Each row is a point on a tangle of strands that fork and nearly touch. The rows are in no order.
In the rows, 128 means zero.
Points whose rows are less than 83.8 apart are linked; no others are. Some points are linked to none.
fogu: [127 168 119 167 167 112 113 167 115 167 120 146  91 142 117  99 127  96
 101 108 153 118 146 128  96 114 149 124 157 129 161 123 119 159 112 121
 119 124 148 144  99 174 146]
Bivil: [185 141 163  86 141 127 149 128  93 105 102 154 103 155 124 163 121 105
 138 120 126 117 111 137 144 137 165 112 117 105 138 146 124 135 138  83
 128 144 132  92 114 124 112]
gopap: [107 149  88 191 135  83  73 240 141 228 140 122 116 133 119  63 107 111
  49  69 141 123 146  91  75  85  94 168 144 162 153 118 128 155 117 168
 116 118 159 171  81 196 185]
Nabo: [109 109 127 118 113 146 126  92 117 132 119 129 166 132 144 154 117 107
 122 148 131 119 123 103 128 125 126 127 131 134 106 173 136  80 143 140
 121 112 115 121 154  94  83]
tibes: [135 113 103 189 140 109  82 171 167 164 168 158  98  71  52  75 129 159
 100 159 137 132 129 157  71 116 138 178 143 162 203 100 130 201 173 128
 161 126 113 171  62 205 128]
pom: [157 131 149  90 135 132 147 134  97 120 110 123 134 155 120 146 130 120
 136  97 114 121 124 133 149 133 153 100 123 101 116 135 113 114 109 101
 126 152 146 103 131 115 130]
Modib: [168 150 134  81 114 163 184  93 123  49 118 104  92 139 119 166 145 152
 217 159 101 163 121 193 165 163 130 118 102 109 133 140 111 128 123  98
 156 140 112  93 133  71 123]
lusit: [169 135 153 105 135 131 140 125  93 113 107 155 120 152 124 154 122 113
 130 130 126 120 120 129 132 133 155 121 116 107 139 153 132 132 142  86
 124 141 119 105 114 111 100]
Zokog: [180 130 127 187 157 129  88 145 145 160 144 207  72 105  79 118 121 124
  84 181 154 117  99 138  56 126 191 172 153 155 229 135 148 195 170 103
 145 124 116 132  69 192 131]
muf: [146 125 132 172 137 142 125  98 154 129 142 152 102 115 119 133 118 138
 120 186 134 137 127 125  87 134 158 164 127 139 189 127 138 168 188 111
 121 120  98 137 126 130  94]
doguv: [117 153 114 161 153 126 144 147 128 146 122 122 109 151 116 109 128 132
 134 114 134 122 163 143 132 119 140 123 123 123 132 112 110 148 119 118
 122 132 137 147 118 140 137]
Sesez: [193 127 147 154 137 149 112  99 128 126 134 193  93 105 141 149 107 123
 104 223 162 106 130 137  88 140 178 174 139 149 176 139 163 167 211  85
 132 100  81 119  95 115  76]
Med: [105 151  96 173 147  74 123 219 176 172 138 128  99 137 116  68 108 154
 108  86 129 156 134 126 110 110  87 159 115 124 159  73 117 194 116 184
 132 142 125 185  48 171 194]
nunad: [133 122 116  96  99 165 169  82 133  66 130 102 139 125 118 146 142 156
 184 159  99 173 129 164 160 157  91 132  98 116 129 149 115 115 129 111
 149 134  97 110 157  58 107]
teti: [142 127 150 101 131 129  82 131  97 162 107 168 173 141 158 158 130  72
  90  92 153  56  93  78 121 113 152  92 165 127  76 177 153  72 107 126
 122 107 155 126 141 147 109]
Luzaz: [182 134 136 175 151 135 101 124 133 156 133 207  82 124 124 142 117 105
  88 184 161  93 109 124  55 129 193 162 148 154 200 147 158 171 178  97
 125 109 110 125  80 164 106]
zev: [125 113 146  86 114 140 119 120  98 136 114 125 183 146 141 159 126 100
 113  99 123  95 109  95 134 120 137  90 144 115  87 154 131  70 102 129
 126 137 145 117 152 109 120]
reg: [159 120 118 191 148 124  86 143 151 161 153 186  91  95  72 100 128 139
  88 171 141 130 108 138  62 127 163 169 148 154 221 121 142 193 168 108
 148 128 115 148  81 191 129]
gakav: [156 141 139  60  99 164 174  94 121  57 120  90 116 140 136 176 147 138
 214 151  96 143 116 171 161 169 123  97 115 110 123 141 111 101 107 111
 155 145 120  87 143  72 129]
Babot: [ 86 108 116 136 118 148 137  93 134 125 127 106 157 129 131 136 120 123
 127 133 120 138 132 106 131 121 117 124 124 130 115 158 122  89 135 148
 116 125 117 126 171 102  96]
kuged: [176 147 131 181 157 129  92 145 129 163 132 207  71 123 102 126 118 104
  84 164 163 100 105 130  51 119 190 151 159 154 218 142 148 180 154 101
 129 114 123 128  70 188 128]
Garig: [ 65 105 106 147 123 141 140  91 148 130 128  89 158 122 133 118 125 134
 127 119 120 153 142 109 137 122 105 121 125 130 101 145 115  94 118 165
 110 127 127 130 185 116 115]
Vof: [149 119 144  85 102 151 130  82  95  90 117 150 150 124 142 170 130 113
 156 170 128 139 118 129 144 153 116 129 122 121 114 167 145  98 147 111
 145 120 106  88 137  66  88]
Biz: [ 47 109  97 172 123  92 143 124 187 116 154 102 134 106 123  67 142 200
 145 125 110 164 159 143 129 123  78 156  91 132 110  71 126 172 128 184
 115 135 109 158 127 127 143]
lote: [170 142 153  84 154 111 116 162  86 143 111 138 150 155 165 148 129  71
  90  42 139  76 103 100 161 116 156  59 167 103 105 115 129  87  73 107
 126 152 194 104 134 154 185]
rup: [127 137 114 125 126 129 171 150 137 120 120  94 131 160 115 114 138 164
 161 100 104 137 161 166 176 131 120 130  94 111  90 100 101 135  99 128
 123 142 142 137 112  98 152]
lakuf: [160 125 138 164 135 139 105  96 126 151 130 187 108 121 147 146 114 105
  99 185 155 102 120 116  81 131 166 159 143 147 166 155 162 147 184 106
 113  97 108 119 110 123  80]
komu: [194 143 171  51 122 133 160 145  98  95 115 107 113 169 163 174 119 102
 152  92 113  88 106 146 174 143 169  64 132 113 121 121 110  92 109  94
 143 149 156  81 140 127 160]
fem: [160 128 159 103 130 124  72 124  85 166 113 190 163 137 160 166 130  70
  95 115 156  55  99  83 119 122 154 112 156 134  76 192 161  78 127 103
 118  94 150 112 137 146  95]
Les: [144 136 116  89 102 149 198 103 146  65 129  80 106 139 112 121 149 183
 205 152  94 182 136 198 190 158  97 134  90 111 109 117  94 139 101 115
 143 135 115 115 123  67 140]
Mopo: [ 40 106  90 174 133 108 114 118 156 135 138  96 154 106 127  71 141 161
 111 109 122 167 153 112 128 119  76 138 115 133  99 109 131 131 112 174
 109 125 119 154 167 141 137]
Kefe: [130 150 116 154 147 126 161 150 130 135 121 117 111 156 111 109 128 152
 147 118 124 128 163 161 148 123 138 129 108 117 124 107 106 152 120 112
 122 134 131 147 111 125 137]
gemuk: [154 115 160  85 109 135 105  99  84 131 117 166 157 130 151 170 128  94
 128 147 145 102 111 103 135 140 135 127 134 124  93 177 152  86 144 105
 129 109 121  98 130  96  86]
somo: [136 164 126 150 167 113 109 164 104 163 111 161 102 144 126 115 124  80
  91 100 154  94 135 120  91 112 167 107 162 124 158 147 129 137 112 113
 118 119 151 138 101 170 126]
kefa: [111 107 120  93  99 157 155 107 125 108 119  83 168 131 125 142 133 141
 151 123  99 147 136 130 154 137 104 112 114 118 102 146 107  80 105 131
 132 137 118 120 167  79 119]
Kofik: [107 159  98 169 154  92 102 201 135 188 123 125 105 141 126  77 127 114
  94  84 142 147 147 103 107 112  98 154 138 125 137 101 120 166 102 160
 118 125 151 160  83 175 179]
pobi: [106 155  92 173 149  84 115 208 156 181 125 124 102 146 127  73 120 131
 107  81 138 153 142 111 114 111  88 155 125 124 142  87 119 178 103 177
 123 132 139 172  68 172 191]
zun: [ 73 109  99 133  98 135 185  98 176  87 147  60 131 118 127  93 136 185
 166 134  99 165 163 156 167 137  83 145  87 136  92 112  98 124 124 165
 120 123 111 139 164  90 120]
veku: [ 88 138 109 143 148 133 121 139 118 156 112 104 144 132 129 119 131 100
 112  85 134 121 150 109 129 111 129 105 155 117 103 131 119  97  95 149
 117 132 158 139 143 135 136]
Lubu: [113  99 127 172 123 131 118  95 176 117 160 133 114  81  92 108 141 181
 128 187 111 163 131 128  85 132 130 179 109 137 178 100 133 182 188 126
 121 126  90 153 138 145  95]
Dek: [121 159 102 173 153  72 134 234 174 182 132 129  84 147 109  75  96 152
 110  79 133 155 120 133 107 105 101 160 114 120 171  77 112 198 109 184
 137 149 131 186  32 180 208]
lopo: [133 130 116  96 110 132 186 135 140 101 122  73 127 156 119 116 141 177
 180 112  90 158 150 181 192 144 107 132  88 109  82  99  93 132  87 137
 125 146 143 126 114  76 162]
fakav: [118 121 125 151 120 146 134  79 151 111 139 130 127 113 130 134 117 136
 129 179 125 145 131 121 112 131 126 157 115 134 161 140 138 137 184 129
 117 113  93 132 155  99  81]
figi: [163 123 147 147 128 139  94  93 102 160 126 189 121 120 160 155 118  97
 101 180 164  87 125 109  95 131 156 155 145 149 133 174 168 125 175  98
 106  79 110 113 118 120  65]
sar: [115 129 117 115 129 138 149 144 118 134 119  87 155 148 120 127 137 136
 140  84 109 123 160 138 159 125 122 109 121 111  86 112 109 101  90 130
 123 147 155 133 142 106 148]
tav: [147 129 127  96 108 160 161  88 121  70 123 120 131 130 117 152 134 144
 178 159 106 167 129 156 153 152 108 133 102 113 138 151 119 122 136 104
 144 136  99 105 143  62 104]
Reb: [177 137 158  86 149 115  98 156  86 151 102 170 153 154 170 149 129  65
  75  51 149  61  86  84 150 110 159  59 177 112  99 139 140  83  81 107
 128 137 183 106 128 168 165]
dadus: [209 160 168  96 147 139 166 123  96  72  98 164  62 141 124 181 116 114
 170 165 136 134 113 175 144 144 169 132 103 110 165 141 134 159 163  71
 141 138 110  87 104 110 106]
davon: [135 174 115 173 168  76 153 225 173 170 126 138  63 153 102  84  93 146
 132 100 138 141 120 153 117 113 123 158 111 117 183  70 113 207 111 177
 141 147 125 181  23 185 215]
Nin: [ 75  97 111 175 120 103 123 117 179 126 164 116 127  82  91  76 149 206
 136 160 109 159 151 145  99 122 102 167 101 140 147  75 128 185 157 150
 121 130  90 163 123 154 118]
sezed: [158 127 134 171 140 142 121 104 141 137 134 167 101 124 126 139 117 121
 110 185 142 118 124 124  83 132 169 160 132 142 186 140 148 163 186 103
 121 115 101 134 111 131  93]
fip: [177 135 180  44  94 140 151 133  95 104 125 102 144 174 199 180 116  95
 142  90 123  78  93 107 165 138 146  45 142 119 104 127 119  63  89 112
 148 138 163  85 167 114 172]
Sud: [157 134 157  44  91 154 152  93 102  66 118 114 135 139 157 193 142 111
 193 151 110 112 104 141 153 166 129  88 129 119 112 146 131  81 119 116
 161 138 127  76 145  75 125]
bupos: [ 62 100 116 107 118 150  98 110 116 154 117  98 200 124 160 160 122  93
 102  92 140 111 105  70 123 103 125  84 165 139  60 159 129  46  83 177
 110 130 156 137 177 118 123]
Dit: [ 99 114 111 124 110 151 162 110 138 114 126  81 151 134 121 123 129 148
 150 119 105 147 155 138 155 129 107 122 111 122 103 138 103  98 117 137
 126 130 121 131 165  92 116]
Nilak: [133 120 162  56 101 137 148 126  94 118 135  75 168 154 168 164 132 113
 138  82 110 111 104 104 154 133 124  67 136 112  83 111 115  64  59 135
 135 151 177  99 184  97 176]
Vome: [108 115 100 187 131 114  65 164 160 172 155 153 117  75  80  73 129 138
  72 145 137 122 122 127  55 107 126 164 162 170 202 120 137 171 163 131
 144 112 116 169  97 192 124]
simo: [146 116 160  72 115 132 120 123  94 132 116 132 173 151 149 161 127  97
 113  90 126  90  96  92 140 125 142  81 146 108  87 148 133  75  95 121
 131 141 158 102 153 119 134]
Fupel: [153 125 139  97 109 152 140  89 104  86 119 141 141 130 131 161 126 124
 157 164 121 146 125 139 144 147 118 136 112 115 134 158 136 115 152 104
 143 131  99 100 134  66  91]
Bop: [ 50 113  91 176 131  99 125 129 168 134 141 104 140 110 126  69 143 173
 127 111 119 165 160 123 134 119  73 146 108 131 104  87 126 155 117 177
 114 130 120 157 147 141 145]
momu: [122 165 112 154 163 117 130 173 116 154 112 122 112 150 121 110 133 107
 123  86 140 112 163 136 130 118 139 115 143 116 121 111 115 140 101 125
 122 133 158 152 105 152 151]
luzi: [ 72 132  92 177 144 102  99 157 145 165 131 121 132 115 124  68 138 135
  98 102 134 157 154 109 115 113  85 141 137 132 131 105 129 148 109 158
 117 120 134 159 126 162 154]
notuk: [144 136 114 112 105 150 192 100 152  60 139  98 107 129 104 115 141 193
 189 163 102 182 139 194 180 148  98 144  79 116 130 118 103 154 126 105
 144 127  95 133 127  70 119]
pivo: [153 128 154  89 132 125  82 142  90 161 109 167 179 143 170 157 128  69
  76  70 157  49  81  68 131 108 151  76 177 124  73 166 151  65  88 122
 124 116 167 123 146 158 135]
Pato: [ 61 106  93 182 129  89  89 155 180 150 161 110 130  74  97  61 141 177
 114 136 125 139 152 138  78 105  87 163 131 161 152  83 136 172 153 167
 130 120  97 179 106 178 133]
zas: [143 152 121 185 158 117 104 151 134 165 137 164  82 126  98  98 122 119
 100 147 152 128 128 132  81 119 154 144 153 142 198 117 127 184 134 109
 128 122 130 144  90 187 145]
zifol: [141 165 117 181 168  80 135 200 165 168 138 150  68 136  94  87 103 146
 137 128 144 134 127 161 112 122 126 165 116 131 183  68 117 214 125 160
 143 137 125 170  31 188 202]
riro: [138 114 147 103 113 139 116 102  99 133 114 151 163 137 146 160 122  98
 123 143 133 105 117 104 129 128 136 125 131 127 104 176 148  88 146 115
 125 112 116 110 135  94  82]
zezu: [194 145 168  67 116 144 145 102  87  69 110 165  92 135 152 197 126  97
 181 169 135 112 115 161 153 157 158 112 122 120 130 153 147 116 158  90
 154 130 116  70 115  94  99]
vop: [ 95 108 133  82 111 143 123 133  98 139 126  77 203 138 151 156 133 110
 112  71 119 104 115  90 143 110 118  71 147 120  68 122 126  53  60 144
 125 147 171 132 179 102 158]
voda: [139 133 133  89 126 129 153 151 112 125 123  80 146 156 125 139 143 139
 152  70 102 122 147 145 174 135 124 103 115 100  77  96 110 108  70 127
 122 159 174 117 134 104 178]
bituk: [147 143 115 185 163  84 123 183 169 164 154 157  78 114  75  81 113 158
 132 148 139 136 130 171 109 125 132 172 119 142 191  65 124 220 144 147
 153 134 118 168  35 196 183]
vovop: [112 122 124 148 111 146 158  85 175  85 159 102 107  98 110 116 128 180
 157 179 111 168 146 146 125 134 114 168  95 135 160 109 115 160 180 129
 121 119  82 144 155 109  90]
Liv: [ 84 136 105 178 148 117 108 134 140 161 129 129 121 124 120  84 135 125
 105 117 136 151 147 114 110 117 105 132 141 129 139 117 124 147 113 146
 116 123 137 144 135 157 140]
fudo: [ 87 111 105 131 103 146 172 100 158  98 136  71 138 124 124 111 132 168
 157 131 103 160 158 148 163 133  93 137  99 131 103 127  98 112 126 147
 124 124 108 135 171  91 111]
novez: [169 129 162  82 133 120  88 146  88 153 106 174 167 151 171 154 128  66
  74  62 153  54  77  72 143 112 153  64 173 116  82 154 146  71  85 112
 126 128 174 110 142 162 151]
fiko: [164 134 141 125 127 142 141 112 108 109 114 153 124 142 127 150 116 120
 131 154 129 128 128 133 126 132 147 137 115 116 151 155 137 135 159  90
 126 127 102 117 118  95  89]
Nulen: [202 134 155 142 136 144 120 110 110 121 123 194  97 123 142 157 109 117
 109 204 159 106 130 142  99 139 172 165 125 141 170 148 164 159 194  69
 124 107  83 116  88 110  77]
gik: [ 76 129 101 167 138 125 143 124 152 143 132 101 127 131 125  96 135 144
 139 110 124 149 163 129 143 122 105 131 123 126 108 107 111 134 115 160
 116 128 141 141 149 132 138]
Seko: [ 25 113  72 176 134 100  82 154 144 153 133  82 170  96 139  66 137 140
  84  90 131 164 151  93 118 106  67 135 134 147  94 122 141 110 101 185
 110 118 120 175 160 154 149]
soman: [ 51  94 107 154 122 134 130  78 153 118 137  92 161 110 127 109 131 147
 122 133 116 168 136 105 127 126  93 135 112 135 105 143 123 108 128 169
 105 125 112 133 195 119 107]
dal: [ 71  94 123 108 113 147  90 101 116 155 119 115 202 129 161 167 120  92
 107 110 146 108  99  66 117 108 125  94 161 146  54 174 131  49  99 174
 108 117 146 133 177 113 108]
Fek: [ 46 116  89 145 139 133 113 133 132 153 115  68 171 114 140 117 139 115
 117  70 134 151 150  90 149 116  93 115 148 128  68 117 121  79  70 187
 107 137 164 143 166 135 161]
dibo: [ 99 153  96 173 149  95  86 201 126 196 124 127 116 131 124  70 125 104
  72  85 140 147 146  95  97 108  96 153 148 135 142 114 123 150 101 154
 116 118 153 160  93 178 173]
davo: [ 47 105  95 175 135 119 101 112 147 141 136 112 159 105 121  81 138 146
  97 118 123 164 138 102 112 113  86 131 128 137 117 126 134 126 118 158
 106 122 119 153 171 146 126]
rele: [137 115 129 175 134 136 122  99 165 126 153 145 103 102 104 120 130 157
 122 186 125 149 123 126  86 135 150 170 124 136 189 111 134 180 189 117
 122 125  99 144 131 143  99]
naku: [ 77  90 119 143 111 134 110  52 150 106 150 123 158  87 140 132 122 137
 115 191 121 164 116 101 103 136 102 166 110 146 134 148 153 125 182 157
 102 106  86 123 182  98  74]
mivi: [ 54 125  83 174 141 100  95 161 146 163 129 105 147 112 132  68 139 136
  93  91 132 162 154 100 123 113  71 142 133 132 110 107 132 135 104 175
 114 120 132 164 135 157 160]
Ziba: [202 145 172  82 149 117 151 140  93 107 100 168  88 160 136 169 116  89
 133 116 131  98 100 137 150 137 182  96 124 107 141 143 125 132 143  79
 128 147 148  87 110 148 119]
Vedu: [121 110 116  86  92 165 163  91 130  77 125  85 156 127 122 145 143 150
 175 145  96 166 129 147 161 156  85 122 103 114 112 149 109  91 109 124
 143 135 106 109 167  61 114]
Ludim: [ 86 105  96 187 128 109  66 161 172 164 161 132 119  59  74  71 134 153
  90 146 135 125 133 132  53 104 116 171 159 174 188 111 136 170 173 149
 144 111 109 173 104 197 117]
Nek: [ 83  91 122 168 112 121 128  97 182 111 165 114 124  77  89  93 149 205
 139 177 103 170 141 135  94 129 109 179  98 139 156  90 129 178 172 137
 115 128  80 152 139 143 100]
rubo: [ 42 105  97 154 109 102 164 103 186 102 153  78 138 109 129  73 142 200
 153 125 103 172 159 142 146 128  74 156  82 132  86  88 117 151 119 193
 109 135 113 142 152 110 135]
Rof: [146 142 123 139 109 145 184 105 169  65 154 107  95 110 100 113 128 201
 176 184 110 168 147 189 155 135 117 162  82 128 157 100 111 176 164 106
 136 120  73 156 128  90 102]
fumag: [139 130 118  83 100 143 195 114 145  84 123  71 117 147 117 117 147 180
 195 133  90 174 142 187 192 155 101 131  91 111  95 109  91 130  93 125
 135 140 132 114 120  71 151]
leme: [ 61 111  96 145 105 119 183 107 186  96 148  65 127 120 133  85 134 189
 167 125 104 164 165 154 165 131  83 148  84 133  85  96 102 140 122 184
 115 127 119 141 152  96 131]
neref: [153 161 135 135 158 116  98 155  98 165 105 191 111 143 142 132 123  67
  80 101 159  70 116 105  87 107 171 101 166 127 148 170 146 123 117 113
 115 110 146 133 100 170 109]
Pebez: [157 141 135 102 126 138 178 128 118  98 117 104 107 150 106 127 136 164
 172 128 105 158 142 173 171 141 132 132  94 108 119 122  95 142 112  99
 131 140 124 114 123  93 133]
novi: [154 127 152 117 129 128  92 117  94 159 113 184 151 137 154 161 124  81
 101 132 154  70 112  95 113 124 154 125 144 131  97 187 161  93 142 106
 114  94 133 114 126 129  77]
subu: [172 152 151  88 156 112 139 170  99 125 115 112 125 165 137 151 133 100
 130  51 121  96 127 137 179 133 155  80 136  99  99  94 116 113  78 110
 122 159 194 104 130 142 193]
pebot: [114 162 109 177 160 106 109 173 130 174 125 136  94 137 118  86 129 112
 108 109 148 138 152 124 106 117 124 139 148 130 154 104 117 169 113 138
 120 124 146 152  95 173 164]
gedof: [101 147  96 178 141  95  73 207 126 209 133 131 120 121 119  62 117 104
  50  92 140 137 144  96  82  98 100 156 157 153 159 126 127 147 112 149
 118 110 148 163  97 185 166]
seli: [134 147 117 136 139 126 166 154 128 126 117 109 119 160 111 112 131 160
 155 109 114 132 162 167 165 126 132 129 100 113 106 103 101 147 110 115
 123 141 139 144 109 112 146]
veke: [150 142 139  93 142 120 147 161 107 125 119  94 137 161 124 139 139 125
 142  63 110 112 141 146 173 133 137  98 123  96  88  94 112 116  78 118
 119 160 180 118 129 123 182]
Nukor: [141 115 106 186 147  98 100 172 169 161 171 158  93  74  45  78 130 174
 118 162 134 137 131 173  85 124 135 181 127 156 195  84 130 213 169 134
 165 134 109 173  44 207 138]
lebul: [166 131 169  47  87 147 135  88  89  78 122 141 134 132 168 199 139  96
 184 161 128 103 105 132 153 169 134  93 136 127 100 153 143  80 135 112
 163 122 129  72 141  83 116]
tum: [203 140 167 110 128 149 134  89  91  77 113 193  88 123 140 176 117 113
 151 200 152 138 125 164 131 148 152 147 115 124 151 147 163 157 180  70
 142 123  91  82 101  83  85]
zoko: [ 91 121 121 145 139 137 107 105 122 158 113 143 153 134 141 138 122  92
 103 117 140 113 119  90 109 111 137 111 153 126 112 166 137  94 120 153
 111 117 138 130 151 129  99]
Nel: [220 157 173  76 157 123 169 152  92  98  91 165  66 161 135 179 106  91
 144 123 128  95 102 160 164 136 191  95 115 114 151 135 120 139 153  65
 137 143 146  89 103 154 122]
vuge: [ 59 120 101 128 136 138 111 134 116 157 116  74 178 117 145 137 133  96
 110  67 136 126 137  86 141 106 111  94 165 126  73 125 123  61  68 175
 109 137 173 142 167 132 154]
lig: [ 64 107  94 184 129  94  72 163 179 166 162 107 122  64  93  59 135 156
  96 134 134 132 145 126  63 101  95 170 153 176 167 101 134 165 161 168
 133 112 107 177 109 192 128]
Kip: [ 54 100 107 164 115 123 139  87 165 115 151  94 143 105 118  87 138 173
 130 138 111 170 148 119 127 124  87 151 100 133 115 117 122 137 133 162
 106 126 105 139 182 127 112]
dagam: [ 99 132 112 135 134 139 140 139 124 141 117  92 150 142 124 123 134 125
 130  87 121 123 159 128 147 118 125 107 134 115  93 123 111  99  95 138
 122 138 155 137 147 120 136]
Nula: [113 108 153  63  99 139 138 125  91 129 135  73 189 146 163 161 134 116
 123  78 109 112 104  94 150 122 113  66 137 117  72 115 122  58  52 139
 130 153 177 112 189  95 172]
fibo: [109  96 144  77  93 148 109  98 101 134 119 119 198 134 154 175 121 104
 124 135 129 108 104  87 135 128 118 108 137 137  65 173 137  52 116 143
 129 118 129 117 166  86 103]
bula: [144 129 130 140 122 149 141  99 128 109 128 141 127 131 131 144 114 130
 133 168 128 136 136 134 121 130 138 148 114 129 160 148 136 135 175 103
 125 121  91 129 134  92  83]
lod: [150 113 157  74  93 145 115  79  82 107 120 156 155 121 152 176 132 104
 149 169 139 124 111 117 145 154 119 128 130 127  94 171 150  85 143 109
 145 112 112  85 141  74  90]
geli: [197 140 159 119 132 141 131 105  98  96 114 187 100 130 136 164 112 115
 131 188 149 128 124 146 121 139 157 152 113 125 161 148 156 157 177  70
 130 123  88 101  97  96  85]
vegor: [ 99 154 110 150 158 124 117 157 116 160 111 115 128 140 130 112 134  93
 108  81 138 117 154 116 123 113 133 110 156 116 114 125 119 114  96 140
 118 128 163 144 126 151 140]
kazom: [182 134 171  62 104 144 133  88  83  81 114 165 111 131 160 193 135  94
 176 168 139 108 113 143 152 162 144 113 131 125 112 159 150 101 156  97
 156 124 122  67 125  90  98]
fiv: [ 97 122 114 146 105 142 166  88 170  91 155  91 115 111 115 108 131 177
 161 161 110 165 152 147 141 131 104 156  94 133 138 117 110 145 160 139
 121 119  92 143 164 104  97]
fanuz: [ 29 108  73 166 135 110  95 141 139 148 123  79 177 103 139  81 140 133
  95  78 134 172 149  87 138 114  68 130 133 137  75 120 134  98  85 189
 105 126 138 162 164 143 157]
fepas: [ 60 100  97 181 126  95 105 143 178 140 160 113 133  82  99  61 144 193
 122 141 117 148 154 140  90 110  88 162 116 148 143  77 133 178 148 161
 125 125  94 175 113 164 129]
vob: [176 146 158  84 152 113 133 160  92 127 114 122 134 165 158 155 128  84
 113  47 128  83 112 118 171 126 160  62 154 105 105 102 119  98  78 106
 125 159 196  95 140 148 191]
Pasar: [147 133 151  48  89 162 163  94 113  67 123  90 137 139 155 182 145 121
 201 146  98 126 109 146 151 172 119  86 127 114 113 139 120  79 100 122
 157 142 128  84 158  71 136]
loro: [196 143 165  93 122 148 144  84  86  68 112 183  84 127 146 188 123 107
 173 192 143 133 121 171 142 154 152 135 117 123 138 152 159 143 173  82
 151 126 103  71 110  79  85]
tiget: [227 157 180  80 156 126 165 146  90  89  88 188  53 152 142 191 102  86
 148 151 141  98 100 166 154 138 188 111 113 117 159 142 139 149 172  59
 137 135 131  88  93 147 102]
Belo: [170 120 176  67 118 124 120 125  91 130 113 148 151 159 157 168 125  85
 115  88 132  81  88  93 146 128 153  77 149 111  94 146 134  83 106 113
 131 138 163  90 145 132 140]
Vevir: [147 140 119 125 107 142 198 108 160  61 145 102  97 123 102 106 133 205
 186 174 103 179 145 198 176 140 106 154  74 123 141 102 105 171 142 108
 141 121  86 148 118  77 117]
fulu: [141 125 108 183 157  86 114 180 173 160 166 157  88  88  58  74 118 173
 128 157 133 137 130 175  99 126 129 180 119 147 191  66 126 223 160 148
 162 139 111 174  32 198 159]
nov: [153 127 170  51 104 136 155 130  95 111 133  79 152 162 179 168 127 105
 141  79 114  97 105 110 160 136 136  57 140 112  95 113 114  69  70 127
 140 149 175  91 178 107 179]
bimot: [104 105 136  88 108 147 125 114 108 137 116 104 193 138 141 162 123 108
 115 106 119 107 114  92 134 117 124  91 142 125  80 157 127  58  96 143
 124 134 141 125 165  98 120]
mukat: [181 153 149  80 123 149 175 111 106  66 110 119  88 145 118 167 133 135
 194 148 112 146 120 176 161 154 146 117 106 107 143 140 112 132 131  92
 146 145 117  89 126  90 122]
Dipi: [161 128 151 128 128 132  98 107  93 155 119 185 133 131 154 159 120  91
 105 157 158  80 120 106 107 128 153 142 138 136 117 181 163 109 160  96
 113  90 117 113 115 120  69]
Tiv: [147 112 106 192 142 120  74 163 160 161 164 177 100  76  54  86 131 151
  87 167 137 131 117 149  61 121 153 178 149 162 215 114 139 196 175 116
 159 126 112 166  72 201 123]
sen: [190 151 165  46 118 139 167 138  99  79 111 106 103 160 148 177 122 113
 173 114 108 102 109 160 171 150 162  76 123 112 130 127 107 100 119  93
 149 147 141  85 133 116 145]
lur: [ 79 122 115 102 127 139 118 142 107 147 123  71 194 127 149 149 132 101
 111  59 130 105 134  93 146 103 119  82 158 121  68 114 127  53  62 155
 120 143 180 142 169 118 162]
neb: [ 91 105 120 164 125 134 120  78 161 122 147 129 134 104 119 115 130 149
 116 170 117 160 125 109  98 129 117 160 113 135 159 130 139 147 171 140
 107 119  99 136 167 126  93]
vafe: [ 77 105 116 160 117 133 131  78 163 113 149 108 135 103 116 106 132 160
 129 157 114 167 135 115 111 127 106 156 105 133 143 126 125 143 160 145
 106 119  96 136 176 123  97]
zak: [187 151 160  67 125 141 166 120  98  72 107 127  91 151 133 179 127 113
 180 133 115 125 112 162 160 152 161 101 117 108 139 143 118 120 138  93
 147 145 126  83 125 104 122]
vif: [182 120 183  66 114 121 101 123  90 141 113 170 149 160 174 178 127  75
 110  94 144  66  80  81 147 131 156  81 154 122  82 160 144  78 115 102
 134 121 165  81 146 145 139]
biv: [135 132 104 181 139 114  64 178 142 184 149 168 108  93  80  72 120 125
  63 137 147 123 119 127  63 106 137 163 164 166 214 126 135 179 148 119
 141 117 124 158  79 197 144]
taz: [190 123 140 170 146 143 102 110 138 147 140 203  86 110 131 144 112 118
  94 211 161 102 116 129  65 141 193 177 144 153 190 140 163 174 203  96
 129 107  98 119  89 143  90]
Bav: [ 80  93 123 107 105 149 108  88 120 141 120 113 194 129 156 166 116 100
 120 139 133 120 110  83 128 121 117 112 142 146  70 178 131  53 123 166
 115 116 128 123 174  96  94]
tidad: [133 135 128 149 106 143 174  96 178  75 161 102  93  98 104 114 130 198
 172 187 112 166 149 170 138 133 121 168  88 133 161  96 111 177 175 117
 131 118  76 155 134 105  97]
zal: [185 135 177  50 111 133 148 132  97 102 117 120 125 167 172 178 121  92
 142  97 120  84  98 119 164 143 162  64 140 116 113 132 119  82 111 105
 143 143 155  78 147 124 152]
Zorol: [ 71 113 105 176 139 124 108 104 146 147 135 129 144 114 120  91 133 136
 100 129 126 157 131 105 105 116 106 130 134 133 141 130 134 139 129 145
 109 120 123 143 162 147 119]
Vori: [177 118 177  77 120 121  84 120  83 150 113 185 156 149 164 172 132  72
 102 108 150  63  86  81 141 132 152 103 150 125  77 175 153  79 124  94
 128 108 157  89 142 145 116]
viga: [ 38 111  80 157 137 120 110 136 140 149 118  71 170 111 141 100 142 129
 115  72 135 166 151  87 153 119  73 125 136 129  68 112 126  92  73 196
 105 135 153 149 161 138 167]

Follow the links from the first point to the second, and from the first to the third. Name the last point that the two ways share.
gedof, neref, zifol => Kofik
Belo, Dipi, lote => fem
pivo, fibo, rele => fem

A fork is a point with three links, a tip a point with one. Leave the first point through the second and follow the links. Name the first fork or tip that comes.
lopo, fumag => fiv
tibes, Nukor => Kofik
lusit, Bivil => tiget
bimot, fibo => bupos
subu, vob => fem
Kofik, pebot => neref
Lubu, Nek => biv

Name the points in between on the shortest way along the links from the first point to the second, in order.
Ludim, Lubu => lig Pato fepas Nin Nek
tav, gemuk => Fupel Vof lod
Nilak, vuge => Nula vop lur
Sesez, kazom => Nulen geli tum loro zezu
lakuf, simo => figi Dipi novi fem Vori vif Belo
